A landscape with many valleys, sampled at points; each row gives a point and its height.
A ball rolls from a point to the lowest of its 2 nearest points, and stops where none of them is lower. Distance is the straight distance between rows; heights are no part of it.
J105 (h 754): [  8  12  33  28  42   4  11  20  30  -1  -8  17   3  10   6 -11   4  -7
  -9   2 -22 -29 -21 -15  10 -26  24   5 -20  -8   1   3   2 -21   6]
J617 (h 596): [ 18  34 -20 -19  -7  24 -14  35  14   9 -29  21  -8  -2  -3  -2   4 -18
  12  21 -21  -5 -15  12 -17 -42 -26  -1   3 -42  -6 -14  -5  20   5]
J644 (h 712): [ -1   1  17  30  -1   0 -26   7  20  17 -14 -13  47  12  12  -9 -15   5
 -10   3 -20 -26 -22 -12  24   2  24   5   7   7   7  10   8 -15  10]
J26 (h 543): [ -7   2  15  -8  11   2 -17 -24 -24   6  -9  -4  18   4   6 -29 -41  -1
 -22   2 -12 -20   8   8 -13  42 -13   8   4 -18 -17 -22  -3 -33  10]
J527 (h 742): [-11   5  18  20  23  -8  22  -9  -7 -15   4 -17  22  -1   0  -5 -24  18
  24  -6 -27 -14  -8  14 -11   9   2 -11  17 -37 -20 -12  -9 -36   5]
J330 (h 459): [-20  -4   0 -11 -12 -17  30 -16   3 -20  -6 -41   4  -1   7   2  -6  19
   0 -15   6  22   7  23 -14 -16   0 -11  24 -12  -7  10  15 -29 -32]
J351 (h 854): [  8 -11  19 -18   7   4  29   1  26  -8  -2 -12 -21  17   9  29  13  -2
  -5 -26  15   5  -1 -19   2 -28   3 -18 -10   7   8  37  11  12 -15]
J814 (h 252): [  0 -35  15  -1  21   6   8  -9  14   6  32  -3 -29   3 -19  37  15  -6
  17 -30  -4  28 -12   1   0 -10  15 -16   6  11  12  23  12  16  16]
J209 (h 411): [ 38  32  20 -22   7  12   5  15   0   4  -8  13 -24  -4  -2 -18   4 -16
 -19  12 -22 -31   6   1 -21 -18 -30  42  -6 -10 -11 -11   7  15   2]
J541 (h 592): [ 40  11  -3 -29 -19  -2   5  19  -8  14  15   6 -12  -8 -19 -15  16 -28
 -17  -7  10   4  20 -13 -15  -6 -32  44  -2  26  11 -35  -7  36 -11]
J245 (h 559): [-10 -25 -18   1  -8  -1  -6  -3  -7  15 -25 -15  26  17  10  -5  24  10
  17  17  19  -9 -21 -21  42  15  11  14 -31  23   3 -10 -11  31   3]
J83 (h 588): [ -9 -31  -1  -5  17 -19   9 -15   4  -4   3 -24  21  20  21 -11   9  10
  17 -19   9  15 -11 -11  11  21  11 -10  -5  19  11 -13   8 -30 -20]
J356 (h 524): [ -1  14 -30  -5 -31  -3 -12  23   6  -4  -2 -12  17 -11 -10   3 -11  -8
   9  -7   0  27   7  18 -12   0   4  -7  18 -18  -1 -29 -25 -22 -28]
J170 (h 707): [  0   3  18  13  -4   2 -46  24   5   4   3   9 -15 -12  -7  -3 -21  -7
 -16  13  -5 -10   9 -23  39  46  20   7  -1  14  -7  -4 -19   8  21]
J934 (h 830): [ 12  -7  28   7  34  -9  32  13  22   9 -15 -25  -7   9  18  20  21  24
  29 -17  -8   2 -24 -12  13 -26  14  -6 -11 -23  -6  34  14  12  11]
J444 (h 168): [ 17  19   8  10   4  -4  20  -6  -3  -2  10  32  -2   5   0 -12  22 -12
 -35   9   8 -18   8  -4 -17 -37 -17  13 -16  25  15  -3  10   5   0]
J446 (h 658): [-14 -20  23  20  26  -5 -17   7  28  -7   5   5   3   9   4  -8  -8  -8
 -10 -10  -4  -5 -12 -38  34  33  35 -24 -10  18   5   2 -11 -22   4]
J660 (h 479): [ -2  21  -4  -5  12  -1  -3 -11 -32   6  -8   5 -20 -21   2 -19  -1   0
  14  31 -28  -6  13  24 -26   4 -24  28  21 -20 -20 -22  23   7  31]
J147 (h 502): [-30 -31  -7  27   7  17  -3 -53   3 -19  -9  28  18   2   1   1  -9   0
 -30   3  10 -31 -15   8   0 -11   3 -16 -15   3  23  11  -4 -22   8]
J565 (h 785): [  5  18   9  -8  -3  -6  -3  28   2  -7  -4 -17 -32 -22  -3 -16   6  11
  -2  24 -17  -4  14  -9  10   5   3  29  11  -6 -31 -15  12   9  -3]
J973 (h 558): [-13 -15  14  -1  11 -26  20 -32 -10   3   9 -21  26  15  27 -15   0  22
  -2 -18  14  11   7  13  -2  16   9 -12   8  26  13  -1  24 -43 -23]
J786 (h 395): [-17 -28  12 -17  21 -21  20   3  -4 -15  12 -28 -25  14  10  15   5  21
  22 -13  24  17  17 -18  22  38  13 -17  -6  12 -12  16   6   6   8]
J520 (h 840): [  0 -14  18  17  14   5  14   8  25   6   0 -16   2  21  10  27  11   7
  11 -23  -1  12 -20 -21  22 -22  28 -19 -17 -11   6  33  -1   6   3]
J238 (h 612): [  7 -33   2  22  21  14 -10   4   4  14   5  -1  15   4  -7  10  -3  -6
  28 -28  -1   0 -20 -33  25  25   9  -5 -28  -1  16  -8 -33  11  22]
J723 (h 542): [-17  12 -16  11  12   4 -22   4  -7   5 -25  46   0  11  29 -10  -6  -4
 -12  29  13 -21  -3 -13  25   5  30 -19 -22  13  -9  13   0   9  34]
J201 (h 488): [-37 -12   1   2   1  -9 -41  -1   4 -10  11  12 -41  -5   2  -9 -12   3
 -15  16  -2  11  16  -3  20  38  18 -30  24  27 -10  25  21 -25  12]
J354 (h 761): [  8   3 -23  -3 -35   7 -34   1  13  23  -1   8  14   1  -1  26 -11  -7
 -10 -10  12  15  10  32  -1 -28   8 -20  23   5  19  30   7  10  -5]
J41 (h 372): [ -4  -8 -18  -6 -20   6  -9  -5  -6   5 -18 -18  22  -5  -7   6 -15   3
  19   8 -24  -6 -18  18   4  -6 -15   7  16 -34  -8 -10  -4   3  13]
J438 (h 626): [  7  24   8   9  16   9 -13  33   2   7  11  33 -37  -3   6  18   9   6
   8  11  -4  12   9  -7   5 -12  35 -20  -1  -1  -8  25   2  25  22]
J127 (h 580): [-21   0 -34   6 -26   0  18   2   9 -30  -2 -18  19 -17 -12   4  -1  -7
 -11 -17  11  31  -1  11 -22 -14   5  -1   6 -14   4 -34 -20 -32 -51]
J955 (h 664): [-16 -20  14  33  23  -2  22 -17  13 -13  24  -1  -7   7 -24  19   1   8
   8 -11  -5   0  -8  -9  13  11  14 -20  -5  -8   3   7 -25  -9   9]
J306 (h 815): [ 13  37  18 -11  -3 -13  -3  40 -14   3 -20  -4 -21 -10   9 -22  18  23
  23  37  -4 -12  21 -17  14  15   0  34  -2 -11 -30 -29   0  19  -9]
J114 (h 340): [ -6   5 -13 -10 -27  -3 -27 -20 -25   7  -5   2  16   4   6 -21 -22   4
 -36  20  24  -4  25   5  10  40  -4  11  -3  26  -6  -4  -2   3  -1]
J677 (h 382): [  4  16  -4   9 -10   4  -4  21  18 -10 -20   5  32   0  -4 -29  -1 -18
 -27   1   0 -16  -8  -7  -9 -18   2  16 -16 -14   8 -35 -19 -35 -28]
J609 (h 351): [ -3   6 -19   3  12  -2 -31  -6 -34  22 -13  20   9 -16  10 -28   0  -1
  34  17 -21  -9   3  28  -9  19 -16  16  11  -5 -13 -32  17   4  41]
J331 (h 623): [ 19  13  28 -13  15   8 -21 -25 -26  25 -16 -11  15  -8  17 -26 -37   3
  -1   2 -30 -34  -7  23 -16  19 -23  30   8 -22  -9 -15  18 -16  32]
J582 (h 202): [ -3   2 -32 -43 -32  13 -15  -3 -19   9 -37 -38  -2 -14  13 -17  -6  10
   9  11  -9  16  -7  13   0   3 -35  12  14 -30 -33 -19  20   1 -21]
J571 (h 321): [-18  -9   3 -22   1 -14  18 -15 -25  -5  -1  -9   1  22  19  -2 -17  20
   8   2  41  -2  32 -14  14  45   6 -16 -20  18  -5  13 -10   6   3]
J111 (h 445): [ 11   3 -14 -32 -10  -8 -26  23 -11  17   0  -1 -18   0  17 -33   9  -6
 -18  21   7   9  28  -8   9  22  -2  27   6  50  -4 -25  28   3  -3]
J164 (h 720): [ 15  20 -17  11 -15  -4 -30  18   0  35  -7  17  34   1  10   0  -2   8
  32   4  -6  12  -6  16   5 -14  11 -11   3  -3  11  -4  -7  12  18]
J725 (h 843): [ 25  27  35 -24  19   3   4  34  -3  14 -16   3 -36 -13  14  -9  20   8
  17   9  -1 -24  15 -20  12  11  -7  34 -20  -5 -19   6   9  28   3]
J326 (h 531): [-27  -5 -14  -2  -6   1 -25  -9 -10 -17   3  25 -19   1   7   8 -29  -6
  -5  11  18  15  25  21   9  21  11 -48  16   2 -14  24   9 -15   6]
J829 (h 455): [-10 -13  -5  20  -4   6 -18 -22  -3  -7  29  -2   1 -10 -24 -11  -9  -8
 -36   8 -21  -2   2  22  -7   1 -11   8  26  16   2   4  25 -18   5]
J939 (h 551): [-28  -5 -25  10 -13  -1 -19   6   7 -26  -3  34 -20  -1 -15 -13   6 -30
 -36  15  18  -8  -6 -14  13   8  19 -10 -13  14  -3  -4 -16  -2  -6]
J687 (h 525): [ -9  -8 -13  18 -23   4 -25  -8  10   6  35   4   7 -10 -29   1  -5 -14
 -18   1 -11  24   9  42 -16  -6   1 -10  46  18  13   6  26 -24 -18]
J862 (h 291): [ 22  29  13 -21  16   0  28   3 -10  -4   8  24 -26   1   4 -12  12 -15
 -34  15   6 -22  20  -6 -31 -25 -36  29 -15  12   3   0  14  21   8]
J229 (h 670): [ -1  13 -16  14  -2 -15  49 -29 -27 -12  18  13  23 -15 -16   2  17  -1
  10  -1  18  11   0   7 -46 -11 -29   4  -7  -9  17 -36 -29  10 -12]
J246 (h 387): [-14 -12  -1   7   3  26  22 -32  11 -41  10  18 -10   6 -20  16 -12 -26
 -23 -15   6 -10 -13   9 -10  -8 -15 -15 -15 -28  20   6 -30 -13  -7]
J583 (h 326): [ 30   4   2 -31  -1   4  20   7  15  12   6 -22 -12 -12 -12  15  11 -16
  15 -27 -20   3 -14  14 -30 -32 -36  24  28 -17   6   4  24  -3 -25]
J553 (h 786): [  7 -14  -2   3 -36  23 -49 -22   5  25   8   6  13   5   5  24 -26  -7
 -22 -13  17   9  20  20   6   8   0 -21  16  25  21  41  12   5   0]
J529 (h 465): [ 13  16  -7  -5 -28  -3 -26  26  16  10 -12 -14  29  -7   2 -17 -16  -8
  -4  -2  -4  10   6   0   6  -1   2  15  12  -7  -4 -33 -14 -21 -36]
J747 (h 232): [-17  -5  -4  -5  -9 -20  46 -16 -18 -18  22 -31  -9  -6 -15  -6  23  23
 -25  15   0  14  19   9 -28 -18 -17  13  10  16 -14  -5  26   8 -10]
J909 (h 556): [ 20  26 -16 -19 -36  14 -10  24  12   3 -32   7  -1  -5 -11 -16   3 -28
 -23  26  -9 -16 -10   0  -9 -34 -22  22  -7 -26  -8 -29 -15  22 -14]
J9 (h 545): [  4  -6 -15  -2  -6  -5  15  24  18 -31  19  21 -23  -8 -25  -6  28 -31
 -18  -5  11  25   6 -23 -18 -10   2  -1   2  20   7 -39  -8  -2 -32]
J787 (h 649): [ 21  26   2 -23 -17 -14  30  27  -9  -1   5  -9 -11  -6 -15  -5  13  -1
 -12  10  12  10  27 -20 -20  -4 -25  25  -6   9 -12 -25 -15  22 -35]
J597 (h 385): [ 18   2  15  11  10  14   2  -4  16  -3  23  20  15   3 -19   5 -14 -21
   3 -38   7  -5  -7   3 -14   3  -1  -2  -7  -6  32  -9 -31 -20  -6]
J914 (h 586): [ 24  26  28   4 -16 -22  -8   1 -24  23  23 -14   2  -9  -5   4 -18  26
  17  -4  -2  -3  36  20   2  29 -11  18  21   4  -8   9   1  22  13]
J421 (h 694): [ -9  -4   7  26  15  -9   5  23  17 -21  16 -17 -11  -6 -22   3   3   3
  18  -7 -22  10   0  -4  12  11  26 -13  16 -13 -12  -9 -17  -8  -4]
J944 (h 688): [ 18  13  21 -30  18   4   0 -14  -4   8 -17  -2   3  11  27 -12 -19  -4
  -2 -10 -15 -25   2   9  -8   4 -21  15   2  -8   0   7  20 -14  10]
J239 (h 700): [ -1  30 -11  32  -5   7 -11  13   7  16  -2  35  37  -1  -4  14  -8   6
  23   3   5   1  -2  25  -8 -26  17 -25  -1 -23  14   8 -23  -3  19]
J165 (h 440): [-12 -17 -31 -10  -6   2   1  -7 -14  -2 -25 -18   5   0   5  11  11   4
  14  19  -4  -3 -13   5   9 -14  -1   0  -7  -7  -8   5  -4  24  14]
J397 (h 325): [-10  -5 -34 -44 -23  -4   9  -4  -2  -7 -26 -37  -1  -9   0   5   5   4
  10 -11  -4  29 -16  15 -25 -18 -26   7  19 -28 -11 -17  16 -18 -43]
J632 (h 537): [-20 -25   1  52  11   2   3 -34  15  -7   6  30  24  17   8  -3   2   6
  -8   4   8  -7 -10   4   6 -12  19 -36  -9  27  20  12   9 -37   3]
J342 (h 584): [  7   8   2  -2   8  21 -11  -1 -25  32 -17  32 -12   5  22  25   0   5
  16   0  12   0 -13  -9  -2 -13   8  -9 -26 -21  -9  44   1  37  53]
J718 (h 562): [  9  21  -3   0  10  16 -16  12 -10  23 -27  45   3  10  26   6  -3  -5
  -9  12  19 -17 -11 -11  11 -16  19  -8 -33  -1  -1  27  -1  25  39]
J588 (h 601): [-20  31 -29  -4  -9 -10   3   6 -21 -16 -16  22 -18  -7  18  -9   4   6
   4  43  -2   4  15   8 -12 -11   3 -20   6  -7 -24  -4   5  15  10]
J822 (h 595): [-34 -19 -14  17 -32   9  -2 -17  12 -40   8  19 -20  -9 -13   9  -9 -13
 -52   3  41 -12  10  -2   9   5  10 -16 -13   9   0  13 -20 -12 -24]
J389 (h 744): [ 23  11  -4  -3  -6  -6  28  14  -8   8  -8  -7  20  -3  -4  10  20  -1
  19  -5   4 -10 -12 -15 -11 -19 -18  24 -11  -4  11  -4 -17  30  -7]
J859 (h 764): [ 30  -5   6   4  -1  11   4  15  15  24 -13  -5  23  16   7  12  16  -5
   2 -20  11 -12 -24 -28  14 -16   1  24 -31   6  18   3 -16  25  -3]
J789 (h 594): [-21  -8   0  42 -15  -7   6   3  28 -14  21   9  -8   2 -22  15  15   5
 -28  14  13   8   6  -1  16 -24  24 -23  10  26  10  25   7  -2 -20]
J981 (h 678): [-17  -7  19  26  -1  -6 -45  18  12  15   1   6  22   4   9  -3 -16  -1
 -13   2   7  -2 -10 -32  41  45  42 -14  -2  22   7   1 -20  -4   8]
J186 (h 451): [  5  -7 -10 -33  25  -6  14  19   4  -4 -10  -3 -14   2  19  -5  30  -8
  31 -12   0  12  -9 -11  -6 -10 -11 -11  -4  -5   0 -12   9 -18 -21]
J281 (h 468): [ -7   4   5  -9  -1  13 -35  -1   3   0 -10 -15   7  -7   5 -16 -36   0
   0   7 -30  -4  -8   9  -6  22  -6  -1  22 -27 -13 -20  -3 -28   7]
J10 (h 473): [-19 -32   1 -19  23  -8   9   3  -3 -31  18 -20 -42  -5  -3   2  14   6
  24 -12  -6  25   6  -5   6  33   5 -11   7  -1 -19  -4  12  -9   0]
J975 (h 356): [  4  -8  -8 -20   4  -5 -18  10  -6  14  -6  12   5  13  24 -25   8 -11
  -3  -4  18  13  10 -12  17  26  11   0 -14  44   9 -11  15 -15 -15]
J952 (h 532): [ 23   5  -7 -17  -9 -14 -11  29 -11  23  14  -3 -18 -18  -6 -20  28  -7
   0  12  -4  11  19  -8  -1  -8  -6  34   5  28   1 -27  13  30  -5]
J37 (h 515): [ 18  21  15  10 -41 -13 -24   2 -10  16  15 -31   7  -6 -15  -7 -28  20
 -10  14  -5  -7  35   3  21  36   8  22  20   5 -20  -5  -6  20   7]
J570 (h 550): [-12 -31 -23 -12  -3  -3   4  -4 -10 -22  18 -17 -21 -10 -18  12  11  -5
  12  -7  -6  28   2  -1   4  21  -7  -2  11   4  -2 -13   3  12   3]
J587 (h 91): [  7 -30  11  -7  26  13  24 -22   9  -9  42   8 -32   2 -28  21   8 -17
  25 -42  -8  21  -9   5 -15  15 -19  -7  15   1  13   6   2  -2   7]
J429 (h 701): [ 24  29  10   5 -17 -18  37   7  -3  -2  19 -12  12   3 -15   6   4   8
 -12  10  10  -6  20   0  -9 -17  -5  25   6   4  -1  -6 -12  11 -19]
J791 (h 734): [ 15  -6  27  38  19   2   2   8  33  25  -9  -4  34  26   6  -8  14  11
 -11  -4 -11 -18 -31 -22  18 -25  32  13 -24  17  22  14   6 -10   3]
J423 (h 648): [  7  35   2  21  17   9   1  37   2   2  21  41 -25 -13 -14  27  12  -5
  33  -1 -12  23  -2   3 -13 -19  24 -20  -8 -30  -1   5 -27  21  27]
J172 (h 495): [ 37  29  15 -23  -5  16   7  33  20   4 -19  -9 -17   3  -6 -11  14 -15
 -20  10 -12 -25  -8 -18   1 -37 -21  33  -9 -16  -9  -4 -10  19 -21]
J171 (h 801): [ -5   2  15 -23  44 -13  41  -6 -19  -2 -28   6  -9   6  40   0  14  15
  40  -6  10 -11 -10 -15 -15   1 -20 -11 -26 -17 -10   8   1   0   4]
J6 (h 432): [ -9  21  -2  -8 -48  -7 -15 -10 -23  14  -6 -24  15   2   0 -22 -26  24
 -35  29   5 -12  35   4  14  35   2  22  11  14 -26 -12   3   3  -6]
J7 (h 428): [-20 -29  -6 -12  -7 -13 -33  -4   6  -6   7  -5 -11   5  11 -16  -6 -11
 -21  -5  21  21  12 -15  27  37  21 -16   4  43   2  -2  10 -18  -3]
J90 (h 371): [ 21  -4  19   9  -7   3  19   0  10  -2   4 -23  36   6 -23  16 -10  -4
   9 -25   0 -17 -13 -11   4   3 -16  14 -11 -30  10  -6 -50   0 -16]
J801 (h 284): [  5   1  12   4   9  16  13 -25   5 -21  30  31 -18   5 -25  11  -5 -21
  -5 -23   6   2   4   7 -22   9 -15  -8  -3  -2  19   7 -12 -16  -4]
J390 (h 517): [-24  13 -11 -11 -13  -6  31  -7  -3 -39  -2 -25  -5  -6  -9   0  -3  11
 -10  -1  -5  26   6   8 -19   1   2  -5  12 -19 -26 -18   2 -21 -31]
J157 (h 236): [ -2  -1   2 -12 -12 -12   1 -13 -34  10 -11  -3  28  17  19 -13 -19  10
  -2  10  28  -6  19   0   8  39   0   4 -17  15  -8  -6  -7   1   0]
J289 (h 635): [ 12  20  13  17 -13 -17   1 -21 -24  25  20  -4  24   3   2  15 -16  32
  21   0   0  -2  15  28  -8  -2 -10  -6  21  -1  -7  24  10  10  11]
J250 (h 880): [  8  11  27  36 -12 -11   1 -12   1   3  42  -1   1   0 -22  -6 -13  12
 -42  12  -1 -16  37  17  -8  -1  -2   0  18  33  -5  16  15 -16 -19]
J964 (h 814): [  9  17   7 -16  31   2  26  14  -4   9 -29  10  -4   2  33  16  16  15
  53  -8  -3  -3 -25 -11 -16 -22  -8 -13 -16 -37  -8  16  -9   1  13]
J394 (h 590): [ -3   4 -26   0 -18  -5  22  -3   4 -21  29  16 -15 -17 -29   6  24 -21
 -18   3  16  27  12   2 -39 -28  -6  -2  11   5  14 -33  -9   5 -33]
J193 (h 625): [ 16  34  -1  -1   9   7  -4  48   8   0 -15  25 -22 -19   2  -4  19 -12
  21  20 -14  -6  -8 -14   1 -14   0   9 -14 -31 -12 -23 -15  17   0]
J525 (h 483): [-15  -6 -29   6 -10   3 -18  13   6  -6 -30   4  -2   0   3 -10   4  -2
  -8  23 -11  -5 -12  -8  28  -5  16   3   0  -1  -8  -4   3  13  11]
J95 (h 36): [  7   0   0 -17 -12  -8  35 -20  -5  -6  19  -9 -22   1 -14   7   7  -1
 -15  -2   1   4  18  15 -30 -25 -27  16  18  14   6  11  25   0 -17]
J662 (h 431): [ 10 -11   8  25  12   7  31 -10  16  -7   4  15  22   9 -24  14   7  -8
  17 -25   6 -15 -23 -25  -2  -7  -3  -1 -32 -14  22 -14 -50   1  -4]
J221 (h 512): [-13 -11   7  -8  -2 -18  49 -48  -8 -17   2 -39  16  10   6  -8  -7  24
 -13 -14  11   8   8  15 -19   6 -16   5   5   7  -4   9  21 -32 -26]
J980 (h 624): [-17 -44  -7  -7  -3  -7   4 -20   8 -13 -16 -28  10  11   1 -10   5   0
 -10  -6  11  -2 -17 -14  21  15   2   5 -15  14   7 -15   4  -7 -11]
J448 (h 290): [ 21  17   6   7   5  -2  -6  15   5  12 -10  22  25   6   6 -28   7 -17
 -18   2   5 -22  -9  -5  -1 -17   0  23 -16  19  15 -19  -3  -6  -9]
J225 (h 859): [  7   4  17  21 -10 -14 -17   7   5  23  36  -3  -4   0 -11  -9  -4  14
 -30  10   9  -1  42   8   8   8  18  -4  16  60  -1  23  28  -6  -6]
J867 (h 675): [ 17  41   8  14   4   4   3  19  -9   4   4  25   7  -5  -9  11 -13   6
  28   9  -8  -5  -2  11 -11  -6  -1 -14  -2 -32  -6   1 -31  13  14]
J33 (h 741): [ 11   2 -33 -18 -26  -9 -24  10   1  28 -18  14  22  -3  27   5   9  -7
  21  -5  20  21   3  25  -1 -23  -1 -12  12  15  24   4  12   6  -7]
J971 (h 538): [ -9 -12 -15 -12 -21  -1  -3  19 -10  21 -42 -27  12  17  15   9  20  19
   8  33  17  -2 -10 -18  44  -4  22   3 -20  12  -4  15  -6  53  10]
J417 (h 264): [ 14 -15  -9  -3  -4  13   2 -11  -8   5  -6 -21  26 -10 -23  -1  -7 -12
  20 -13 -15 -14 -23  -4  -9   2 -34  24  -2 -30   3 -21 -26   8   4]
J473 (h 456): [-23 -31  -4  17   5  24   8 -50  -2 -26   8  16   3   9  -9  29 -19  -4
 -18 -11  19 -16  -4   8   1  -1  -6 -30 -17  -8  16  30 -19  -3   9]
J21 (h 656): [ 17  44   5  -8  11 -11  15  30 -13   4  -2  14 -10 -21  -5   3   7   4
  45  -1  -5   0   7 -13 -20   3 -25   0  -7 -36 -16 -24 -31  13  -1]
J670 (h 568): [-40  15 -31  -3 -13   1 -15  -1 -17 -27  -5  31 -29 -12  -2   4  -4  -3
 -10  32   5  14  13  20  -2  -1   9 -40  13 -12 -28   6   1 -11   7]
J596 (h 739): [ 25  -7   8  10   1  20 -27  11  26  34 -17 -12  34   9   5   1  -3 -10
   2  -8 -25 -24 -29  -8   9 -23   1  16 -10 -11  18   4  -1   7  18]
J249 (h 435): [ 10  -5  22 -34   3   7 -10   5  11   8  -2 -29 -28   8  15  16 -19  16
  13 -16 -12   8  13   3   6  20  -1   1  15  -3  -7  31  25  10   6]
J329 (h 726): [ 12  -5  23 -24  41  13   5 -15  -3  19 -19  -6   7  -1  23   4 -10   4
  31 -21 -23 -32 -33   9 -20  -4 -29   8  -3 -37  -4  12  12 -17  17]
J545 (h 659): [-21 -39   2   3 -21 -13 -14 -10  14  -7  -1 -53  22   4  -3  -5 -11   8
 -25  -1  -5   3  -5 -13  30  25  14  11  14  18   1   1  -2  -9 -14]
J742 (h 564): [-25  -6  -1  30  -1 -13  23  -9  16 -18   2   7  15   7   3  -4   7  13
 -19   8  12  -1   2   5   8 -17  28 -26  -3  19   2   7   5 -30 -21]
J781 (h 690): [-14 -21   7  12 -14   4 -43 -16  16   6  -6 -17  48   8  15  -7 -24   3
 -14  -2  -4 -10  -9  -5  22  20  17  -3  14  14  13   1  -3 -18  -6]
J349 (h 605): [  6  -2 -10  -2   7  15 -20  10 -10  22   1  17 -20  -2  18  24   5   1
  27  -9   6  19  -9  -1   9 -11  28 -20  -6  -9   1  27   3  22  34]
J296 (h 355): [-17 -17  -2  28  -7 -10  32 -36 -12 -16  32 -25   2  -7 -35  -4   7  16
 -32  14 -17  -5   0  20 -15 -14 -15  18  20  22  -8   4  28  -2   6]
J709 (h 581): [ -3   2 -23   0 -32   3 -22 -18 -15   4  29  -6  10  -8 -30   5 -21  -9
  -5 -10  -2  33  18  46 -26  15 -10  -6  40   0   8  -7   9 -13 -15]
J153 (h 522): [-30   1 -37   8 -11  -5 -30  10  -5  -9 -24  47  -8   3  11 -19  -1 -14
 -34  29  23  -7   5 -12  30   5  23 -21 -12  27  -3   2  -4  -1  12]
J969 (h 835): [ 13  -2  16  13   2   6 -29   3   3  23  25   3 -13 -10   0   9  -8   4
 -14   0   0   1  13   2  18  15  21  -8   8  34   6  32  19  16  21]
J405 (h 555): [-17  22 -23  -8   4  -2   0 -12 -37 -12 -12  18 -22 -23   9 -14   2  10
  -2  47 -21  -1   1  25 -32 -14 -16  -2  13 -19 -18 -11  20  23  28]
J657 (h 822): [ -3 -12   5  -7  34  10  19   7   0  10 -31 -12  -4  13  30  21  30  20
  44   0  -9  -5 -41 -15  10 -26  11  -9 -25 -33 -12  22   9  19  17]
J82 (h 509): [ 17  -2  36 -17  -5  -2 -26  10  20   2  20 -36 -30  -6  -1   4 -24   7
  17 -24 -16  16  27   0   0  40   3  18  37  -4  -6  19  28  -6 -10]
J872 (h 516): [ -6  -3 -30  10 -28  -3 -16  25  15   7 -36   1   8   5  -1   4  29   1
 -13  33   5  -4 -20 -16  32 -28  22  13 -13  17   2   5   2  45   3]
J509 (h 223): [ 18 -11   8 -13  -5   0  25 -18   9   0   5 -31   1   5  -7  21   1  -2
  -3 -21 -11  -3 -14  21 -19 -25 -32  17  18  -2  15  17  19   5 -11]
J36 (h 400): [-10  -3 -26 -28 -27 -19  10 -19 -15   5 -21 -30  25  -7  25   1  -6  13
  23 -14  16  27  -1  28 -16 -11 -20  -7  24  -4   1   0  15 -13 -27]
J876 (h 813): [  7  -3   9   6 -17  26 -53  -2   9  23  13  11 -17  -2  -8  29 -11  -6
 -29  -1  -1  -1   7   4  17  -4  11  -4   6  16   4  50  18  25  24]
J472 (h 496): [  0  -9 -11 -10  17  -2  20  24  14 -16   4   7 -22   4   3 -15  33 -16
   2  -5  -3  19  -6 -23   0 -19   4  -2 -18  21   4 -23  13  -9 -23]
J443 (h 769): [  9  11  33   5  60   5  29   0  13  -3 -10  21 -10  17  24  -4  15   3
   3   1 -15 -23 -19 -12  -5 -29  11  -3 -32  -2   3  14  19  -9  10]
J680 (h 585): [  6 -39 -13  -5  -2   6  -2 -12 -10  11  -4 -11  14   9  -4  10   7  -5
  17 -14  23   0 -16 -28  23  22   2   3 -36  15  13   0 -26  29  19]
J493 (h 699): [ -9  -3  -2  18  16   2  -3 -17 -19  -4  20  11  23 -13 -14   2 -25  -7
  17 -12 -17  -1  -6  22 -14  28  -4 -15  11 -13   2 -15 -19 -29  20]
J635 (h 643): [-18  -7 -17  13 -14   7  -6 -31 -12 -16  25  -7  17  -5 -29   8 -26  -3
  -7 -10   2   5   5  31  -6  24 -11  -8  19 -15   4  -3 -18 -12  -1]
J275 (h 401): [ 16  -8   6 -31  27  10  27  12  18   0  -2  -3 -17   4   5   7  31 -12
  32 -28 -24   9 -31   1 -20 -39 -21   2   5 -19  13   9  19 -18 -17]
J59 (h 743): [  3   6   8  -1  -8  -1 -28  24   9  -9  -7 -14 -31 -15 -14 -14  -6   0
 -16  16 -15 -14  19 -22  31  42   8  29   9   5 -24 -11  -3  13  12]
J615 (h 632): [  2   7 -26  -3   8  -6  40  -4  -3 -23   4   6   6 -12 -13  -1  34  -8
   8  -1   7  18 -10  -4 -42 -37 -20  -4  -8  -9  19 -33 -12  -6 -30]
J873 (h 735): [ -7 -12 -30   1  -7  11  -1  -4  -3 -20  11  44   3  -7   4  -6  -2 -24
   5 -23  33  16   2   7 -30  -8   1 -20 -16  -7  37 -28 -28 -15 -11]
J941 (h 722): [-28  15  19  26  22  -8  26   3   5 -31   3 -12  -7  -3 -11  -3 -16  17
  -2   7 -26  -8  -2   9   1   2  19 -12  20 -30 -26   4 -11 -35  -8]
J836 (h 352): [ -9 -35  21 -14  23  15  -3 -10  15  -4  12 -29 -34   6   0  23  -3   1
  10 -24 -19  16  -7   6  11  15   4  -9  19  -1   0  41  31   7  22]
J785 (h 706): [ -7   7 -21  14  -2  -2  20 -19 -19 -15  18  41  15 -16 -15   9  -5 -10
  16 -13  20  11   4  17 -31  -3 -23 -17  -8 -22  25 -25 -43  -9  -1]
J970 (h 166): [  3  -2   6  17  37   0 -18  -9 -22  16  14  20  -6 -18   9 -12   6 -10
  34  -6 -22   0  -4  17 -13  16   2   8  -2   2  12 -17  19  -1  45]
J320 (h 636): [-11 -32  16  42  26   4  -3 -22  12  -1  14   9  16  14  -9   4  -3   7
   4 -15   5  -4 -22 -37  32  31  23 -13 -25  19  16  -3 -24  -9  24]
J690 (h 784): [  3  14  30  -9  42  -5  26   0  -6   1 -24   3  -3  22  42 -13   9  21
   6   7   0 -26  -3 -12   0  -3   6   0 -23  -2 -12  20  23  -5  11]
J612 (h 877): [ -5 -21  10 -28 -15   7  15 -17  12 -15   1 -20 -33  15   1  22  -6  -3
 -27  -8  26  -5  18  -7   7  -6 -13 -10 -11  11   0  40   9  23   0]

Where does a ball stop that starts at each point below?
J789 => J801
J389 => J975
J934 => J330
J615 => J95
J423 => J153
J527 => J95
J941 => J417
J33 => J444
J791 => J330
J329 => J417
J306 => J417
J725 => J417
J859 => J330
